Each row is a point on a landscape with many valleys, with its height.
From any point a ball rolls to the lowest of the 2 points nearest to it. It stops when none of these is lower. Distance is the straight distance between rows; heights are no part of it.
reg: [ -7  10 -38   8  21 -12  15  13  31  35  -5  29  -8  -7 -24   1 -79 -32
   2   5   9   8   9  27   4  41   6]  height 413
kodar: [  2  12  -2  22 -29  -6 -16 -26  21 -13 -11  10  -7  -1  18 -32 -21  10
  28  35  28   7  28  20 -10   9  -3]  height 230
tubi: [-22  23 -18 -31  18   2  -9  17 -23   3 -13  -1  27  -2  -3  11  49 -12
  15  -4  12  -9  12 -12  45 -12  18]  height 183
Damim: [ 10 -19 -36  -6   7   2 -24  -4  15  -8  14  -7  47  -1  31  -1   4 -31
 -15  47 -35   3  16  -1   8  30  28]  height 202
tefut: [-34 -17  16  13 -34  25   3  13   6 -18  -3 -57 -34  -9  11   2   6 -11
  -8 -10 -37  23  13 -25  -2 -28 -23]  height 170
rabo: [ -2  25  10  48 -33  34   7  11  -4 -35  -6 -38 -20  33  17 -24 -16   6
  -9 -20   4 -21  45  14 -18  -1   9]  height 234
Zuz: [-10  -4   6   9 -43  15 -29  -2   7   0 -45 -44 -13  45   3 -33  26   1
  11 -32 -35   8   4  -5 -12  18  18]  height 269
vufe: [  0   1  24  -8  15 -50  -7  19   4   0  21  -2  -8  28 -57 -29 -27   2
 -14  10   5  -9  -4 -44  -1  11  38]  height 635
vufi: [ -7   1  17  20  12  12 -27  18 -22  -1  12  12  53 -14  13 -31  33 -24
  -1   6  13   2  -6  28  28   7  53]  height 141
feref: [ 15 -11 -42   1 -12 -41  11 -19   2  21   4  -5  17  13 -43  14 -29 -14
   3 -16 -38  -6 -54 -26 -22  -4   4]  height 317
veveb: [-10 -19 -13  19 -34 -13 -35  27  -2 -35  -1  15  22  31  -2 -27   0  27
  34  23  -7  25   6 -10  -5   4  14]  height 270
Nisim: [ 34  15 -47  -7  21  16  27 -37  -2 -23 -29  -4 -25   6  20  26 -21   3
 -37  13   8   2 -13  14 -10   2 -35]  height 140
vamol: [-28  54  31 -24  14  -4   0  10 -21  18   3 -19   0 -19  12  22   0  -1
 -13  -7  31 -49  43   2  15 -11  -1]  height 293
tes: [-27 -26  22  14  10   6  28  -6  -7  21  26  34  11 -39 -43  -6  12 -22
   2  13 -48 -26   2  -6  23 -24 -31]  height 373
Vik: [-15  31 -31 -22  39  -3  15   6 -16 -19  -8 -26 -16  50   0  13  58   0
 -22 -40  51  22 -68   7  22   6  11]  height 577
sof: [ 23   2 -24  -8  59  34  55  19  24  14  42  -5  -7   7 -14  50  10 -26
  -3 -13  20  -8 -14  20  18   4 -37]  height 263
vumen: [-37  25 -34 -18  13 -14   6  -2  -8 -56   7 -23  20   9   6 -14  24   8
   8   8  36  43 -57 -28  39   3 -10]  height 589
defak: [ -4 -26  24  -2 -18 -14   4  40  -8 -37 -16  35  20   8  -1 -48  57  14
  49 -20  -2  12  10  14   6 -11  23]  height 305
lin: [ 35   3  17 -12  -9  13  26 -20  -9   7 -22 -20 -21  10  18 -23 -20 -27
  34  -5  30  -3  71  33  21  23   0]  height 175
neru: [-20  -8  26  16 -35 -23 -57 -23  28 -39 -59   1 -37 -43 -17 -14  -2  35
 -16  17 -14   6 -21 -32 -21  -9  17]  height 613
Mig: [-37  -7  17   8 -20 -22 -41 -47  20 -11 -59  23 -21 -38 -17 -41  23   3
  -8  29   3 -18 -17  -8  -2  -2   0]  height 608
tana: [ -9  55  25  10   7  16  27 -12  29  13   0 -20 -52 -12  20 -10 -26   0
 -21 -34  37 -17   0   9 -17  24 -28]  height 219
Gos: [ -4  -5  25 -30   1   2 -19  26  26 -35 -32  18 -39  28  10 -31  45  28
 -16 -26 -15  17   7 -28   0  22  27]  height 376
pozib: [ 29 -36   2   0  14   6   5  -5   1  27 -26  60  13  -5  -6 -26   8  12
  19  -3 -18  28 -13  25  -7  14 -19]  height 197
bez: [ 10   0  -5  10  12   1  -6 -36 -52 -18 -38 -26  10   4   4 -13  21 -17
 -32   5  -9 -12 -33 -56  21 -17  18]  height 292
zak: [ -6  35  22  -8  21   6  17  -2   7   6   4 -39 -26   6   6 -32 -11  -7
 -36   5  31   3 -35 -12 -21  19 -30]  height 260
Mefod: [  4  16 -40 -37   8 -20   4 -12  16  22 -35   4  -8 -10 -15  -6  -4   2
 -14  -9  14  49 -64 -18  -7  29 -11]  height 562
rav: [ -7  -2  15  -2 -15  23  -3  35  -4  10 -21  27 -24 -23   0 -12 -16  24
 -20 -27  15  33 -12  16 -36   4  13]  height 199
menas: [ 16   8 -12 -31  24   5  -4  33   0  10  46  16  13   5  20  54 -29  36
  -8  30  19   1   9   5 -24 -10 -22]  height 392
rikuf: [ -7 -19  17  -4  -3  48   3  67  -6  -7 -22  33 -21   1  16 -11   5  16
   1 -23   1   5  42  22 -12  -4   8]  height 231
gadiv: [ 24 -11   9   7 -13   3   0  -4  -2   7 -53  29 -24 -26   4 -42   0  10
   0  -6  11  38   1  29  -9  11  19]  height 163
Zan: [-43  28 -28  18 -15  19   3 -24  10  11 -32 -11 -19 -20 -22   0 -21  -7
 -17   6 -25 -14 -34 -26   1 -14 -48]  height 365
dil: [ -3   9  15  18 -19  28  -8 -40 -43  43 -24 -17  12  27 -12 -15  22  12
  17 -32 -14 -35 -28  -7  -3 -14 -42]  height 509
pege: [ 17  -7 -27   0   9  20 -28 -40 -22  14  -6 -21  21  25   1   3  -9 -13
 -19  58 -14 -16  16 -18  14  11  11]  height 238
sugom: [ 16  20  11 -30  -1  -9  46  15 -11  11  11 -38   1  13   4 -18 -19 -24
  20 -10  51  36  -1  15 -12   3 -18]  height 542
kunip: [ 47 -17  35  15  10  -1 -18  15  24  21  44  19  -4   7  13  18  -7  24
   7 -12 -11  -7  28  29 -20  18  30]  height 448
dumu: [ -7  39   5 -28 -22 -11   0  -4  18 -22  29 -57 -30 -23  50  24   1   2
 -15  -6  27  14  12  -2 -16   1  18]  height 247
Zalu: [ 18  35  -6  13  -8  14  30 -25 -18 -63  11  -1   5  14  51  -2  30  20
 -17 -32  14   5 -27  25  -1 -16  -6]  height 284
Bilu: [  7  15 -16  19  16 -25  10 -31  31  12  13  12  -6 -68   1  26 -28 -26
  16  17  14   3  29  14  40  12   7]  height 381
vepup: [ 40   7 -39  23  15   6  39  28   5   5  46   3  21  30 -32  50 -27  -3
   7 -30   0  -8 -13  31  -7  -3   7]  height 347
vazef: [  8  19  12  -7  26  -4   3 -17 -20  27  -2   4  49 -11  -9 -37   5 -33
  -7   4  18   6 -11  25  35  20  38]  height 112
fem: [  6 -12  -5 -18  20  -7   0  40   8   2  39  56   9 -11  -1  11  -7  47
   1  33   8  -4  -9  -8 -28  -5 -20]  height 406
lim: [ 31  -6   2   1   0   4  -9  16   8  46  23   1  14  32  28  29 -42   8
  21  -5  12   7  25  44 -30  36  25]  height 440
Zoku: [ -1 -60  28 -15  11  -5  -2  25   6  21  -5  53  -8  -2 -21  -1 -20 -12
  27  22   4 -12  83  29   2  -5 -10]  height 412
Rez: [-11  -2   7 -16 -13  -2 -34 -34  11  33 -15  -9 -15  11   1  28   5  16
   6  30 -33 -47   8 -50  -9 -12 -38]  height 497
loz: [  3  11   4 -23 -13 -31 -16  15   1 -10  16  -8 -15  27  -6  21  23  35
   8 -50 -14   2 -34 -23  -2 -13  13]  height 242
pepo: [ -1 -12  35  32  -8  -3 -41  21  -1   4  37  -6   0  -8 -14  18 -12  22
 -28  21 -32 -13  -2 -24 -21 -11  23]  height 462
rapa: [-14  28  18  -1  -2  -7 -37  -8  16 -30 -37 -21 -51  -7 -36 -13  -9  33
 -29   8   7   7 -13 -47   7  11  12]  height 622
Som: [ 10 -42  34  42  -7 -18   7 -26  -3  -1  -9  42 -22 -23 -43 -18 -27  10
   1  20 -18  -5  17  13 -14 -28 -18]  height 374
nadop: [ 20   4  -8   3  21   4 -16 -64 -61   8  -4  -2  40   7  -2  -2  -3 -14
 -26  25   0 -30 -12 -26  24 -13  11]  height 267
mazo: [  7 -11  22  32  -7  33 -22 -12 -18  -1   7  23   9  11  38  -2 -42  18
   4  23   4 -30  48  42 -32  -2 -20]  height 232
Dul: [ 30  16   4  -7  -2  19  11 -20 -37 -19 -11   1  22  18  31  -6  44  11
  -7 -47   3   1 -35  10   0 -16  22]  height 304
sifor: [-40  -5  -2   2  -8 -43  17  23  30   7 -20  43 -37 -20 -27  -8 -30 -18
   7  -9   0 -17  48  15  -3  -3  -1]  height 394
Bera: [ 13 -27   8   3 -12  -2  -8 -31 -30  27 -24  32  34  15   9 -40  11   3
  24   1 -19  -7  -2  31 -14   4 -10]  height 217
tev: [-18 -67  31  29 -32 -14 -42 -47   3  27  14  24  12 -22 -16  20 -21 -12
   7  34  -5 -15  44  35 -17 -13  16]  height 147
Pivud: [ 55   1  12  18  25  -5  15  -1  10 -57  29 -14 -12  21 -19   2   9  19
 -18 -27 -20   6 -16   6  14  11  42]  height 251
Memef: [ 10  28 -14  10  10  37  -7  13  -8  16  -3   7   5 -22  22  19   6   6
   7  -7  33  26  14  39  35  -7  -3]  height 154
fotiv: [-30  33  42  -1  10 -11 -22  19 -20  28  33  15  36 -34   5  29  22   6
   8 -23  15 -44  21  20   3 -24  12]  height 308
mil: [ 19  -6  10  -4 -18  -4 -30  21  18  12  10 -18 -27  46 -19 -19 -24  27
  16  44  13 -18  43 -28 -23  16 -21]  height 645
votog: [-43   1  -3   3 -22   8  -5   0   0 -32  -9 -62 -33  30  -4  19  26   6
 -18 -27 -37 -17 -13 -44  -4 -25 -23]  height 214
gumad: [ -3 -51  10 -32  29 -19  -1   8   3   3 -32  72  -8  -1  -2 -16 -17 -14
 -13  27  13  -5  52  27 -12  12  17]  height 421
furib: [ 25  -4 -21 -29  13 -17  -5 -34  29  21  10  -2   9  17  21  22  58   0
   3 -29 -39  -7 -55 -13   6  18 -15]  height 377
Miz: [-22  18   2  -7  27 -30   7  11  -1 -64  -5   8  11  20 -26 -39  29   8
  21  -8  21  11 -55 -46  27  17  13]  height 595
Leler: [  7 -22 -13 -17   6 -20  13  -1 -41  -4 -17  22  17  16 -23  22 -43 -18
  -3  12 -13 -36  59   8   1 -24  17]  height 396
Tagom: [ 22  -6  -7  31   6  16  10  11  29 -12  19 -22 -19  27  -8   0 -11  -4
 -31 -15 -25  -4  -3  -2 -16  22  12]  height 209
Gon: [ 11 -21  24  -8  10   6 -35  16 -26  19  15  13  16  11  15   2   5  20
 -25  10  -4  -6 -10 -35 -24   0  21]  height 472
sose: [-15  45  32 -15  -3 -16   2   6   7 -24   8 -41   1 -29  22   7  12 -10
 -12 -20   9 -23  41 -13  22 -13  13]  height 274
duge: [-18  -2  27   2  26 -38  -6  -2  -4 -30  -6  38  16 -18 -15 -47  16   1
  -3   6  14  -8 -62 -51   9  10  23]  height 599
mov: [  2  -7 -17  25 -17 -14  -3  12  42 -27  10  -9  11  11   4 -38  10  -1
  28  30  -1  29  27  10   7  30   6]  height 250
Fega: [ -4   0 -16  -1 -11  26  36   7 -28   6  15 -48  10  40  -7  13  -4 -22
  18  10   9  -8  36  -1  19 -22 -38]  height 528
mebe: [ 13  -4 -29 -12   1 -16  -3  -6   2  43  -2  19  14  -5 -25   4 -80 -23
  22  32  50  30  20  25  -4  35   7]  height 422
Gev: [ -7   6  39  21 -12  27  -8   4 -20  23  37  -5  44 -36  36  19   4  -4
  16 -14 -13 -24  18  37  -8 -21  15]  height 316
dol: [  9  19   0 -13  31   8   4  21  17   3 -15  22 -43 -24 -31  16  -6  21
 -19  11  16  16  20 -14  32  -3 -28]  height 357
Boge: [ -1   0  21 -49  22  16  27  56  18   4  24  -4 -24   6  25 -10  31   5
  -9   2  31  14  12 -22 -10  18 -14]  height 326
roge: [-12  -2 -45   2 -10  27  19  43  32 -12  17 -22  -5  56  51  14  15 -10
 -12 -27  -5  18 -21  29 -34  21  -7]  height 117
zoda: [ 13 -43   5   3   1 -22 -13  12   2  -2   2  26  -6  -7 -12  27 -15   2
  14  19 -13 -13  87  26   9 -12  32]  height 405
vuz: [ 32  27  -1  -4  20 -15  41   4  17 -60   1   6 -13 -23 -19  11  22   4
 -16 -25  -7  -2  -9   7  34  -8  29]  height 285
neman: [ 15  -4  -6  -1   5   6 -26   8 -22  53  -4   6  11  10 -16  19 -50   2
  10  20  24  11  24  28   5  19  12]  height 431
rofo: [ 23 -14 -19   2  -3  29  29  34 -21  -6  17 -13  10  46 -16   7  10   6
  27  -8  10  24  19  20  10 -14  -9]  height 533
kameg: [  7   4  12  -7 -13 -18   7 -21   7  -2 -19  12 -19 -27  10 -12 -20   5
  40  23  38   5  65  20  21   1 -20]  height 206
gegel: [-11  -5  18  30 -25   4 -39 -38  13  51  19  10  25 -35   9  14 -20  12
  12  10 -30  -6 -28  17 -27  -3 -25]  height 334
mor: [ 29   8 -23  25  26   0  26  14  -1   5  69  11  35 -13  -1  65 -17  12
   5  -8  -7  13 -35  22  -5 -18   0]  height 359
rad: [ 23   3 -43  -9  22  14  27  20  52  13  32   5 -40   7  10  39  -7   5
  -3  -5   7  14 -12  -3  -4  18 -46]  height 224
Sepan: [ 15   3  15   8 -20  17 -22 -47  -9  26   2 -20 -10  20   5   1  18  18
   7   8 -30 -28 -22 -23  -8  -6 -35]  height 504
bunav: [-20 -25 -14  74 -40  13 -33 -26  12 -15 -29  13   3  -9 -47 -29 -33  13
  17  49 -14  -1  -7  12 -17  -5 -13]  height 384
Bedig: [ 38  -2 -13  -1  -5  19  37   2 -24   1  17 -37   6  31   6  -2 -15  -7
  24 -14  24  56 -16  23  -4  -3  -4]  height 538
Let: [-50 -32 -28   2  -2 -10 -29 -21 -11  36 -61  46  14  -1 -28 -24  11 -32
  -3  29 -12 -22   1 -12  20  -3  -3]  height 349
kinu: [  2  21 -14 -21   1  -6   3  27  -5   3   5  -1  13  16 -19  37  44   0
  30 -49 -14  -4  -3  -5  22 -25   5]  height 213
ras: [ -4  21 -29 -41  25  -3   7   0 -10  17 -19  -5 -18  17 -15   6  16  17
 -28 -32  41  34 -83 -20  11   4  -9]  height 569
fura: [  6  29 -36   2 -35   0  10 -21  -1 -35 -14 -13   9  14  46 -10   2  12
  13  -2  13  11   2  26 -17   5 -15]  height 256
digu: [-18   4  32  16 -23  18 -20   2   0  41  40  -6  18 -42  28  27  14  17
  11 -14 -26   8 -22  10  -7 -19 -27]  height 325
Gidov: [ 26   1 -38  -8   3   6  28  -9 -15 -30 -36  25 -17   7   6 -11 -45   4
 -22  -4   8   3  16  14 -21  -2   9]  height 203
kapo: [  2   5  15  12   4  43  34  31 -14 -47   6 -18   2  14  27  12  33 -10
 -27 -22 -18 -41  25  18 -17 -28  12]  height 200
tiso: [ 10 -26  36  19 -10 -24 -41   0  33  29  47  16  14 -15 -12  13  -3  13
   7   9 -25 -14   8   4 -21   7  36]  height 455
tuga: [ -6  17  -4  24  13  21  -1  24   7  14  28   1  17 -19  -9  -9   7   5
  25   0  31  53 -24  20  25  18  -8]  height 185
Lugu: [-17 -26  24 -15  16  -5  12  34   5 -28   6   3  14 -16 -15  -5  44 -15
   3 -21 -51 -22  -2 -46  17 -18   9]  height 352
kib: [ 16  -4  -3   6  10  43  23  35   7 -15  24 -34  -8  20  27  24  26 -13
 -33 -27  -6   2   0  20 -16   5  22]  height 169
Bul: [ 31  20  -9  -3 -12  -5   2  -3  18 -33  13 -21 -26   9  44  30 -13  13
 -16  -1  18 -19  41   4  -9   9  28]  height 216
moba: [ -2 -30  19  38 -42  36  -1   2   8 -16 -18 -24 -28  -7   1 -26   2   7
  20  -3 -38  39  -4 -12 -20   2 -29]  height 129
mozuf: [ 14  12 -20  28   2  -1  22 -31   4 -23  -6   9 -13   1 -24   4  -1   2
   1  18 -22 -27  19  -4  35 -13 -47]  height 346
begi: [ 19  28 -13 -47  12 -34  36 -14   6  26  14  -9  -1  -5  16  10 -42  -2
  17   0  48  23 -15  -3 -13  14 -24]  height 548
vavas: [-16  12  -5  16 -16  -6 -15 -34 -16  65  22   2  18 -18 -36  33 -22   4
  18   3 -24  -2 -52 -18  -1 -10 -35]  height 343
teg: [ 17  12   2 -13  15 -10  14 -14  46  11  14  17  18   0  20  -8  40  -3
   1 -25 -44 -28 -22   8 -10  29 -11]  height 356
Migo: [ 43  -5 -43  -9  33  33  30 -17   0 -29  16 -15  -5  10  57  36   3 -14
 -32  35  25   9  14  15   9  -3 -27]  height 39
sakuz: [ -5 -29  29  44 -39  18 -28  -8 -17 -17   1 -11 -12 -30  -7   0   7  28
  19  17 -12  36  18  -7   2 -26   3]  height 80
tonez: [-24  23 -20  21 -19   6   5  -8 -60 -36  -2 -29  31  31   7  -6   9   4
   4 -15   6 -21 -29 -33  -6 -34 -22]  height 519
Zemu: [-40 -29  29  24 -21 -15 -32   7 -38  31   6  50  11 -13 -39   8 -30  15
  20  14  15 -20  15  13 -27 -37 -10]  height 196
lapo: [ -3  13  26 -44  16  -9 -16  -6 -15  -8 -18 -20  -2 -47  52  -5  34  -8
 -49 -14   4   1 -11 -28   9   1  43]  height 189
gaku: [  8 -46  16  49 -28 -17 -27 -45   3 -21 -25  36   4  -7 -33 -36  -3  23
   7  34 -16  -3  -6  11 -28 -13  -6]  height 385
Savav: [ 25  -8 -24  14  -7 -21  44   3  -6   6  24  -1  10  30 -42  18 -23  14
  13 -18 -33   2 -37  -5 -13 -10 -25]  height 330
foz: [-11 -30  -5   4   1  -6   4  19  -5 -14  34  -2  32 -26  -9  19  13 -37
  -7   4 -61   2  -8 -14  12 -18  29]  height 364
mup: [ -8   9 -16  26  -1 -41  -4 -41  50  10  11  18   6 -40 -37  -5 -32 -14
  17  40  -3   5  -5   3  23  22 -10]  height 369
Ledom: [-19 -27   8   2   0 -13   0  -8 -23  20 -35  32 -14 -12 -58 -28  20 -17
   4   8  -7   7  21 -12  40 -19  -7]  height 335
raneg: [ -4  34  19  -5  13   7  35  -5  20  31 -12  -1 -46 -21  16   4 -33 -17
  16 -54  29 -29  45  23   5  30 -11]  height 180
Dok: [ 12 -22  36   2  -3 -19  -9  19 -15  -3 -10  27   1  -1 -36 -16  30  18
  30 -15  -8   6  17  -1  19 -19  19]  height 319
komo: [ 10   9  27  -3  19  14  25  -1  -8  13 -18   2 -11 -31   7   7 -21 -34
  20 -27  40 -20  63  47  39   8  27]  height 148
gatu: [  4 -14  22 -41  -7  -2 -17  10   5  38  -6 -11  -4  -1  18  10 -13 -11
   0  -3 -10  -3  15 -15 -35   4   1]  height 482
ludo: [ -5   6 -21 -34  14 -12  29  30  51   4 -23  28 -39  -9  23 -14 -30 -14
 -33 -19   2  -6  17  11 -30  36   1]  height 432
suto: [-15 -16  -7   9   5 -11  -3  11 -60   0   5   4  33   1 -38 -12 -16 -21
  -4  42   4 -11  28 -17  13 -25  35]  height 386
Nuza: [ 25  24 -13  -8  28  28   2   1 -17  -2 -14   9  -7 -16  19  45 -16   4
  16 -16  40 -10  54  46  41   2  15]  height 120
baze: [-24 -22  38  30 -20 -17  -6  14   2  28  18  24   4 -38 -35  -3 -42  -5
  13  -2  19  11  26  26  -5  -9  29]  height 177
banu: [  1 -17 -18   1  11 -30  26  -2  30  22 -25  44 -20 -22 -47  10 -49 -29
  -4 -20 -15 -10  21  33   6  19  13]  height 404
mili: [  3  -6   2  40   6  -9  11 -30   4   8  28  37  -5 -11 -55  12 -14   9
  11  12 -44 -27   1   1  15 -22 -31]  height 363
meb: [-12 -22 -27   3  -8  -9 -20  36  17 -23  -7  52  24  20   7 -31  41  28
  29   3 -12  29 -15  13  -4  17  25]  height 288
Naza: [-27   6 -26  -1  -3  -4  -4  -9 -20  22 -16  17  13 -18 -10  17   1   0
   8  -1 -22  -3 -35 -24  14 -15 -29]  height 354
Gite: [-25   3  13 -36 -37  -6 -39  -9  15  65 -16 -35  -7  -2  25  21  -1 -10
  25  23  -4  -9  30 -28 -16   5 -30]  height 489
Bem: [-15  23  10  20  12 -27 -22  18   7 -32 -15  10 -27   8 -54 -19 -19  39
 -31   0   4 -12  -9 -24   4   9  38]  height 630
mep: [  8 -12  16  -5  13  48  26  49 -19  -4  -2  19   3 -15  48   7 -19 -18
  28  -1  20  -5  59  45 -11  -5 -10]  height 249
sufaf: [-39 -16 -30  17   3 -21 -10 -28  26  17 -22  46  16 -11 -55 -24 -27 -18
  -5  60   3 -10  -2   4  15  16 -14]  height 360
fetem: [ 13  20 -39 -32  27   1  15  17   8  12  31  16  29  -9  21  77  -5   9
  -9  -7  11 -16 -22  20  -3 -18 -18]  height 375
Suz: [-20  -1   4 -48   0 -21  -2  12  12  13 -42  60 -11  -1  20 -30 -31  -2
  -9   3   3 -15  29  27 -44  21   7]  height 433
rut: [ 13  20  12 -27  34   9  12   7  -1 -14  27 -11  -9  -4  13 -10   4  12
 -32  21  46   1  -7 -28   3  19  -4]  height 295
Bipi: [  1  -2 -50 -19  24  23  21  32  34  14  36  -8 -18  16  55  46  18  -2
 -18  -5  14  25 -34  32 -27  17 -37]  height 176
bopa: [-33  25   6 -17  -5 -20   4  45  12 -14 -11  19 -43 -24 -22   5  -8  23
   8  -9   0  -4  24 -15  -2 -24 -18]  height 382
Fulom: [ -9  15  -1 -23  -8 -19 -25   1  -1  -4 -14 -31  28   6  44 -42  -1 -22
 -16   3  33  28 -49 -24 -30  27  42]  height 246
vunu: [-26  10 -27   5  -8  11 -38   9  -2 -23 -10 -38  22  15  30 -15  17 -12
 -21   8   7  38 -36  -7   6  28  33]  height 207
lut: [ 10  18  14  17 -26  14   8   3 -23 -11 -33 -34 -15  35 -15 -11  16  -3
  11 -53 -12 -12  29  15  15 -16  16]  height 262
vesa: [-19  -1 -27  34 -23  19 -19 -16  21  -4 -36  -6  -2  -8 -21 -27 -23  13
   6  49 -14  17 -39  -9 -21   8 -39]  height 378
Bapu: [-22   5  -4 -31  26  -1  -4  23   5   3  -7  -2 -15 -27  -3 -10  10   1
 -21  36  14  31 -14 -48  26   5  -5]  height 327
zolu: [-23 -17 -23   1  -4   7  14  -9 -20   0  37 -59  26  20 -19  15   8 -45
   4  20 -28   6 -33 -47  28 -19  -8]  height 383
kube: [-14  15 -46  -5  36  22  19  16 -16 -47   9 -27  17  31 -17  -2  42 -14
  -6  -8  34  40 -56  -4  47  -2 -10]  height 584
pataz: [ 12   2  -7   3  47  33  39  26   2  18  70 -23  18  15 -38  33  10 -24
 -20   8   9  14 -44  -4  14  -1 -21]  height 244
pimol: [ -9   9  28 -32   1   5 -12  54  24 -10  -3   5 -48  12  16 -17  25  40
  11  -3  17  32   3 -28 -20  20  -6]  height 348
lomal: [ 10 -21 -16 -11   1   3   9 -19   4  11  23 -43  -6  10   8  25  41 -21
 -14  -5 -38  18 -45 -14  12  -6 -19]  height 395
kozum: [ 44 -10 -18 -44  10  19  26  -7  -8 -22   3 -17  13  16  58  21  27 -19
  -6   6   6  -3  28  22   2  -7   0]  height 115
Mozo: [ -1  11  12  18  31  29   8  39   9  14  61 -15  33   8  -9 -10  29 -18
   0  -4  13  30 -68  -2   7  14  -8]  height 215
Zeni: [ -2  -9  24 -33 -16 -27 -19  -2 -20 -18 -23 -23   7  -1  49  -9  23  -2
 -27 -30   2   1 -38 -39 -27   0  51]  height 233
solam: [ 11 -39  38  28 -37  14 -41 -31 -12  27 -10  -4 -11 -36   0  11 -29   6
  21  34  -6  14  47  30  -8 -16   4]  height 123
Nor: [-13   9  31  -7  11 -24  17  28  30 -18  18  22   4 -19 -11 -24  32  -2
  -1 -20 -33 -38   6  -5  -2   9  13]  height 338
budok: [-12  -2  42  14  11 -35 -15 -35  12 -19 -13  21  -1 -44 -26 -44  18   9
 -21  16  -9  -3 -34 -34  16  -5  -3]  height 603
sivag: [ 18  11 -23  16   0 -17   4 -24  56   1  28 -21 -27 -57  25  45 -28 -18
  -8  -7 -14   3  22   6  31  20  29]  height 393
Dibe: [ -6  33 -27 -27  22  -2  11 -12 -26  32 -21  -8  39  20 -14 -13  28 -22
  10 -21  17 -10 -12  10  35   6   8]  height 151
zopa: [ 15   7  24 -25  -4 -26 -14   3  -8  23  17 -21 -10  48 -33   1 -11  23
  12  11  19 -28  20 -41  -5  -4   3]  height 640
kas: [-16  12  -9 -17 -41 -28 -31  -8  26  -8 -31 -25 -21  29  10  15  14  27
  -4 -51 -22   5 -56 -20 -35  16  14]  height 275
Lobug: [-52 -25  36  29 -30  -4 -27 -13 -13  17  -3  44  12   0   4   1 -49  11
  24  27  26 -42  44  49 -41  -9 -19]  height 212
Fuluk: [  6  16 -38 -22  12 -19  36  20  21   5  -6  16 -17 -21 -23  10 -28  -3
   7 -13  34  54 -32   7   8  13 -15]  height 555
deze: [  7  -6   5  -6   7  13   3 -17 -52 -16 -23 -40  29  18  38   2  57 -21
 -18 -35   3  -2 -38 -22  20 -28  20]  height 314
Fak: [ 25 -10  -1  17   2  52  18   2  -3 -20   9   3   8  -6  80  -4 -29 -13
   5   0   1 -23  55  47 -24   2   0]  height 248
duga: [-34 -50  31  25 -37 -22 -19 -24  24  25  -6   5  -6 -28 -33 -11 -51 -37
  14  21  -4  -9  17  24 -31   0  20]  height 162
muliv: [ -2  16  24 -25   8   9  -4 -35  -1 -35  -8 -43  -3 -37  53  -1  58  -4
 -34  -4  -6  -1 -12 -30  25  -4  -3]  height 122
tisaz: [ -2   9 -21  27  15  31 -22  24  -4 -15  11 -17  32  -7  21 -16  12 -16
 -22  19   4  18   9  10  25  23  47]  height 167
lof: [-28  33  18  12 -23   1  -5 -23 -62  15 -28 -24  20  20   4 -31  -4  16
  21 -22  24 -22 -21 -18 -27 -31 -26]  height 514
Rado: [ 34   2 -28 -40 -19  11  -5  -7  -8 -22 -19 -30 -26  32  68  33  18  11
 -29 -10  -2   2  34   8 -10  -9  27]  height 172
zefu: [-29   6  16  -2  -6  14 -29 -32  18 -38   4 -61 -21 -12  29  20  53  -1
 -22  -8 -38   2 -34 -53  28 -15 -16]  height 201
Tun: [-11 -18   2   7  -6 -13  16 -14 -23 -22  36 -38  26 -30  -8   1 -10 -36
 -11  21 -32  17 -14 -38   9 -23  13]  height 372
Pir: [-14 -33  25   9  16  10  17 -14 -24  45  28  23  41 -18 -40  -7   7 -36
  24  36 -13 -13  17  10  41 -19  -4]  height 379
matob: [ 14 -16  -7   7 -13 -20  11  11  -3   7  29  16  23  43  -8  -8 -31  25
  24   1 -25 -23  -1  -1 -53  -2 -11]  height 344
Tufug: [ 30  16 -16 -13  25 -29  30 -23  -4 -44  12  -7  -4  -5 -26   9  20  11
   2   3  -5 -10 -14 -32  37 -23 -21]  height 318
favef: [ 15 -18   7   7 -28  -1 -27 -15 -10  10 -45  14   3  47   9 -39  32  16
  19 -22 -15 -13 -18   1 -29   8  17]  height 239
Mez: [ 10  10   9 -27  10   5   7   1  35 -25 -39  25 -58  -5  21 -30   8  15
 -40  -3  -3  -6  22 -17 -14  23  -7]  height 408
fite: [  3   6 -29   4 -40 -25  -8 -32   0  24 -33 -18   6  21 -23   7  -7  -2
  21 -45 -37   5 -37  -3 -19  14   4]  height 302
kapuz: [-15   0 -18  24 -10  31  29 -10 -44 -22  10 -38  17  46   6 -19  12  -6
   8  14   5  -5  -7  -7   2 -32 -52]  height 523

For each start below, name the point where the ball stops.
vesa => Migo
Bilu => Nuza
Fuluk => Nuza
gaku => kib
fem => vazef
Gite => Nuza
neru => Nuza
Fak => sakuz

Call two points neighbours if one is among the 2 nearest of the other. Go from one point of each pair to the other, from neighbour to neighbour, staying as low as possible. Name the highest point that can't be avoided.
vazef, muliv => Fulom
muliv, sakuz => votog
gadiv, muliv => mep
